The views of a scene show one set of named points, each view turned or mirrored, shifted and resized as a whole, with a little noise and some points left out.
In the rows, zero is written as 128.

Scene 1
View 1
Meka: [149 123 125  74 131 126   4  68  87 140 141 110 131  59 126 115 173 124
 155 135]
Folez: [185 109 146 101 100 107 119  68 141 154  58 109 129 105 106 146 186  67
 214 174]
funev: [129  99 161  58 104  96  73 130 115 161 112 134 133 104 131 114 153 126
 171 147]
logor: [133 109 152  69 111 107  47  87 117 152 130 122 135  67 119 101 175 138
 141 142]
taz: [129  99 158  58 106  98  67 134 110 159 110 133 133 108 134 119 150 122
 179 148]
tofo: [144 110 137  67 121 114  31 109  92 152 123 120 129  91 135 123 156 116
 178 142]
faziv: [131 107 139  54 118 113  24 141  77 154 130 129 131 104 150 125 138 122
 185 135]
Loba: [125 102 170  67 102  93  84  90 143 157 118 129 136  70 109  92 181 145
 132 150]
Veg: [165 115 132  82 118 118  50  80 102 148 104 111 129  87 124 133 170  98
 188 152]
sagu: [172 117 143 102 110 113  88  31 145 146  91 105 132  61  93 120 206  99
 165 163]
zumip: [161 117 117  71 128 130  10 112  62 146 118 114 127 104 148 147 146  91
 211 140]
dakiz: [174 108 150  95 101 106 111  70 140 154  71 113 130  97 106 136 187  83
 199 171]
View 2
taz: [ 94 136 141 110 145 152 130 129 129 120 156 155 136 120  89 173 155 142
 138 152]
sagu: [127 103 147 148 158 125 162 150 139  84 162 147 118 115 135 165 153 185
 142 141]
zumip: [124 143 125 121 174 173 130 120 128 136 163 151 130 110 126 185 179 129
 109 138]
dakiz: [127 117 152 123 139 139 146 149 145  93 172 145 122 118 114 182 153 195
 131 129]
tofo: [108 133 132 125 166 156 137 125 126 124 155 155 131 115 114 171 166 132
 130 151]
faziv: [ 99 143 129 113 164 165 128 117 123 136 153 157 137 115 102 175 168 117
 127 154]
Veg: [121 124 136 131 164 150 144 133 133 112 162 149 126 113 126 176 165 157
 126 140]
funev: [ 92 136 141 111 147 150 131 127 128 120 154 155 135 120  88 171 154 138
 139 155]
Folez: [135 120 152 120 136 143 145 151 148  93 178 141 121 117 116 190 155 205
 124 122]
Meka: [114 119 127 150 187 148 150 123 121 118 148 156 127 110 139 159 171 124
 135 160]
logor: [ 96 116 138 138 165 134 148 130 124 106 145 157 130 117 111 155 155 136
 151 164]
View 3
faziv: [112  67 120 131  86 150 143 133 139 146 110 127 107 159 161 130 144  92
 138 164]
Folez: [170 133 137 122  80 158 146 104 144 162 124 100 149 107 141 123 111  92
  84 117]
logor: [147 107 136 120  82 124 117 113 134 145  93 142 125 167 167 139 139 102
 117 170]
zumip: [124  71 103 118  94 166 148 143 142 129 119  97 116 151 162 141 145  89
 120 146]
dakiz: [168 132 140 122  80 149 139 103 143 161 118 110 145 118 146 125 114  95
  90 125]
Loba: [154 122 153 127  76 116 116  99 133 161  91 156 130 158 160 128 129 104
 116 169]
funev: [130  93 144 136  78 138 138 112 137 166 106 142 117 147 153 121 129  95
 129 160]
Veg: [150 104 121 115  88 149 135 123 141 138 113 109 131 144 160 138 133  95
 105 143]
taz: [126  90 139 137  79 143 142 115 138 165 110 138 117 145 152 120 130  94
 130 157]
Meka: [142  94 113 107  91 131 116 131 135 120  95 124 123 179 177 154 152 101
 117 170]
tofo: [131  86 121 123  87 146 136 128 138 141 107 123 118 157 161 136 140  95
 122 157]
sagu: [183 145 134 106  84 131 118 104 139 141 104 115 151 139 161 142 124 103
  82 139]
View 4
dakiz: [137 132 164 119 109 101 152 117  71  87 140  96  80 112 122  65  83 135
 184 118]
Loba: [149  97 176 107  99 163 214 122 106 111 116  98  87 126 137  73  73 159
 155 123]
Veg: [142 118 174 113 133 117 159 129  69 114 130 109 121 102 129  95  83 141
 149 133]
Meka: [142  96 183  98 143 145 176 151  87 143 125 116 147  97 136 104  72 151
 129 155]
sagu: [135 115 165 103 113 117 160 146  98 109 154  97  94 109 121  55  65 139
 190 148]
funev: [153 113 179 121 114 146 199 100  73 102 102 103 101 119 141 100  91 155
 130 103]
tofo: [149 110 181 113 136 137 177 121  67 121 111 112 130 105 138 111  87 149
 123 124]
logor: [148  96 180 103 118 158 201 131  97 125 117 107 113 113 139  90  74 158
 140 133]
faziv: [156 112 186 123 141 143 187 100  51 117  92 116 138 105 145 132  99 154
  98 107]
Folez: [137 142 161 122 110  86 137 113  63  83 146  95  78 108 119  65  87 130
 190 115]
zumip: [147 122 180 119 155 113 149 119  43 122 115 121 149  93 137 128  96 141
 112 125]
taz: [154 116 178 124 118 141 193  98  66 101 101 104 104 118 140 106  93 153
 128 100]
View 5
taz: [ 99  87 142 160  82 153  99 132 165 146 144 109 117  98 106  91 155 160
 170  82]
Veg: [ 76 104 119 138 110 121 100 119 158 150 148  95 123 100 134  78 140 126
 153  89]
Meka: [104  79 115 116 130 117  81 119 188 132 174  87 100  98 139  72 156 111
 146 100]
tofo: [ 91  93 129 137 105 129  90 123 168 141 159  97 109  96 125  82 157 131
 159  87]
Loba: [133  55 116 159 105 156 108 131 187 139 130 104 140 116 111  78 125 151
 148 113]
Folez: [ 49 126 111 164  99 125 127 119 123 169 104 105 161 112 132  81 103 139
 149  93]
dakiz: [ 64 112 111 161 102 128 123 122 135 162 110 103 157 113 129  79 106 139
 148  98]
faziv: [ 95  93 149 141  88 143  80 130 172 139 174 102  90  86 114  91 182 145
 176  74]
sagu: [ 88  91  92 144 129 121 120 116 159 152 118  93 157 120 142  67  99 119
 129 117]
funev: [107  79 139 159  84 155  99 132 168 145 142 108 121 100 106  90 151 159
 168  87]
View 6
Loba: [126 127 165 115  82 132 134 141 159  84 111 166  82 186 139 170 103 114
 115 159]
tofo: [114 101 163 146  79 108 126 145 122 120 109 140  96 197 173 172  97 146
 147 146]
logor: [120 108 168 127  89 120 127 147 143 100 113 158  83 179 156 178 110 129
 124 151]
sagu: [103 148 207 115  60  97 124 131 154 137 107 185 117 179 156 210  78 128
 100 159]
taz: [121 118 147 142  70 122 135 138 131 100 105 136  93 215 156 152  86 135
 149 156]
Folez: [103 170 187 128  31  98 132 115 148 139  98 168 134 219 151 183  45 134
 123 168]
zumip: [103  94 165 160  73  91 122 144 104 147 108 128 109 208 193 176  89 165
 161 142]
faziv: [118  91 146 155  84 112 128 147 114 113 109 122  89 211 177 156 100 150
 163 144]
dakiz: [107 160 185 126  40 104 132 120 149 130 100 169 125 211 150 181  56 130
 120 166]

Which points are out of place in each view (at most two, in the order of its rows)? Write none if all are in place.
view 1 => none
view 2 => funev
view 3 => Meka
view 4 => faziv
view 5 => tofo
view 6 => sagu

Scene 2
View 1
Mesob: [145 144 131  87  91  95 121 162 155 113 103 132 121 190 106 133 144  52
 102 166]
bude: [138 152 138 108 112 122 217 115  83 162 159 135  97 193 185 129  54 101
 214  77]
Zuk: [188 136 136  52 173 139  43 199  66 185 123 157 200 136 220 101 139  42
  27 205]
Ven: [149 145  93  43 137 118 102 203 128 130 115 140 116 183 134 121 115  14
  86 216]
sorid: [149 150 142 101 132 131 190 127  65 177 160 142 120 178 207 124  61  96
 184  89]
guta: [169 140 153  90 128 121 106 155  92 163 127 145 166 159 186 116 127  74
  92 144]
suro: [159 142 146  93 120 117 129 150  99 154 128 142 144 173 171 121 116  72
 114 137]
kuze: [156 141 131  77 112 109 102 173 130 132 109 139 141 176 136 122 141  46
  83 176]
nes: [147 145 121  76 117 112 132 167 121 138 122 136 120 184 145 127 113  52
 119 161]
mulod: [140 150  96  57 138 125 161 176 102 148 141 139  93 190 164 123  70  41
 154 165]
Totok: [157 146 185 139  93 109 171  97  91 163 139 137 149 174 181 128 111 126
 156  61]
relad: [161 142 106  46 167 137 112 190  73 173 141 150 138 164 202 110  86  38
 102 188]
nuful: [165 141 162 102 102 106  99 148 123 142 110 140 163 165 150 120 155  74
  78 146]
View 2
Ven: [161 109 105 107 178 142  97  67  87  89  54 167 117 152 181 117 119  87
 155  60]
sorid: [102 131 101 138  79 111 115  96 142 101  71 189 116 159  97 187 145 194
 125 114]
relad: [149 113 105  76 120 125 113  63  73  63  36 177 132 129 132 145 108 118
 156  86]
nes: [140 121 117 118 153 146 111  81 113 104  76 175 110 166 160 129 123 125
 139  70]
guta: [137 136 144  75 113 161 142  86  98  91  78 184 117 153 128 125  95 149
 131  77]
nuful: [138 142 161  79 131 180 151  96 110 109 101 181 109 171 143 106  92 147
 124  64]
mulod: [136 109  85 136 142 113  91  74 110  90  50 175 118 152 147 157 144 126
 149  88]
suro: [132 133 132  99 122 150 131  88 115 101  81 181 115 161 133 132 114 150
 130  79]
bude: [ 94 127  91 172  92 108 102 101 166 118  84 187 107 173 104 193 165 202
 119 117]
kuze: [150 126 136  95 163 165 126  82 100 102  79 175 109 165 170 105 104 112
 139  56]
Totok: [ 97 149 145 129  86 155 142 114 161 128 115 191  99 183 103 157 126 211
 104  99]
Zuk: [166 127 151   7 109 168 154  59  39  49  44 181 139 117 126 106  62 110
 153  68]
Mesob: [147 126 130 132 187 167 114  92 125 128 100 169  98 185 192 101 121 111
 133  47]
View 3
guta: [123 117 124 173 117 163 138 108 143 176 139 137 160 130 143 140 159 141
 150 127]
Totok: [100 159 122 170 127 136 138 134 137 152 161 158 168  90 149 115 131 167
 127 127]
nes: [ 93 115 148 161 124 165 134  80 164 171 140 145 164 116 136 128 155 130
 163 133]
kuze: [109 100 140 161 118 178 128  85 168 168 146 141 159 124 130 139 170 120
 164 134]
mulod: [ 68 129 165 160 128 151 148  58 161 185 122 148 171 119 143 116 139 138
 171 132]
Ven: [ 96  92 155 159 119 180 135  57 173 183 126 135 161 136 130 141 171 113
 182 134]
Zuk: [153  84 115 180 106 179 148  97 133 205 115 115 152 171 144 168 182 129
 164 120]
nuful: [125 113 119 168 117 169 127 116 154 159 158 140 156 118 134 141 167 133
 147 130]
suro: [107 124 132 169 121 157 138 101 149 171 141 144 163 120 142 130 153 143
 152 128]
Mesob: [ 95 107 147 154 124 178 119  84 181 152 159 149 161 105 124 129 166 118
 164 139]
bude: [ 64 171 150 167 134 121 153  96 138 170 135 164 177  92 155  98 111 172
 141 126]
View 4
kuze: [ 87 163 146 167 133 117 140 169 122  63 155 135 161 129 130 103 153 120
 153  78]
bude: [130  61 186 104  98 137  95 129 117 124  89 236 123 103 164 239 192 145
 143  95]
sorid: [147  71 185 125  99 137  99 127 119 120  67 214 134 109 153 198 208 130
 141 107]
nes: [ 93 137 152 141 131 129 138 166 125  74 143 167 153 117 136 132 158 133
 152  81]
Ven: [ 80 156 138 137 159 149 179 187 139  50 151 161 173 109 119  68 152 135
 148  78]
Zuk: [152 176 156 209 132 133 153 160 125  64  74 101 184 145 105   1 208  80
 142 120]
Mesob: [ 65 157 142 151 131 110 133 173 122  62 188 145 153 124 140 147 131 134
 160  66]
mulod: [103 105 159 107 141 160 159 165 135  81 112 213 153  99 134 134 172 148
 142  86]
relad: [132 129 160 145 140 161 164 162 133  77  79 174 170 112 118  64 199 117
 138 107]

Which points are out of place in each view (at most two, in the order of its rows)? Write none if all are in place.
view 1 => nuful
view 2 => Ven, Mesob
view 3 => mulod
view 4 => none
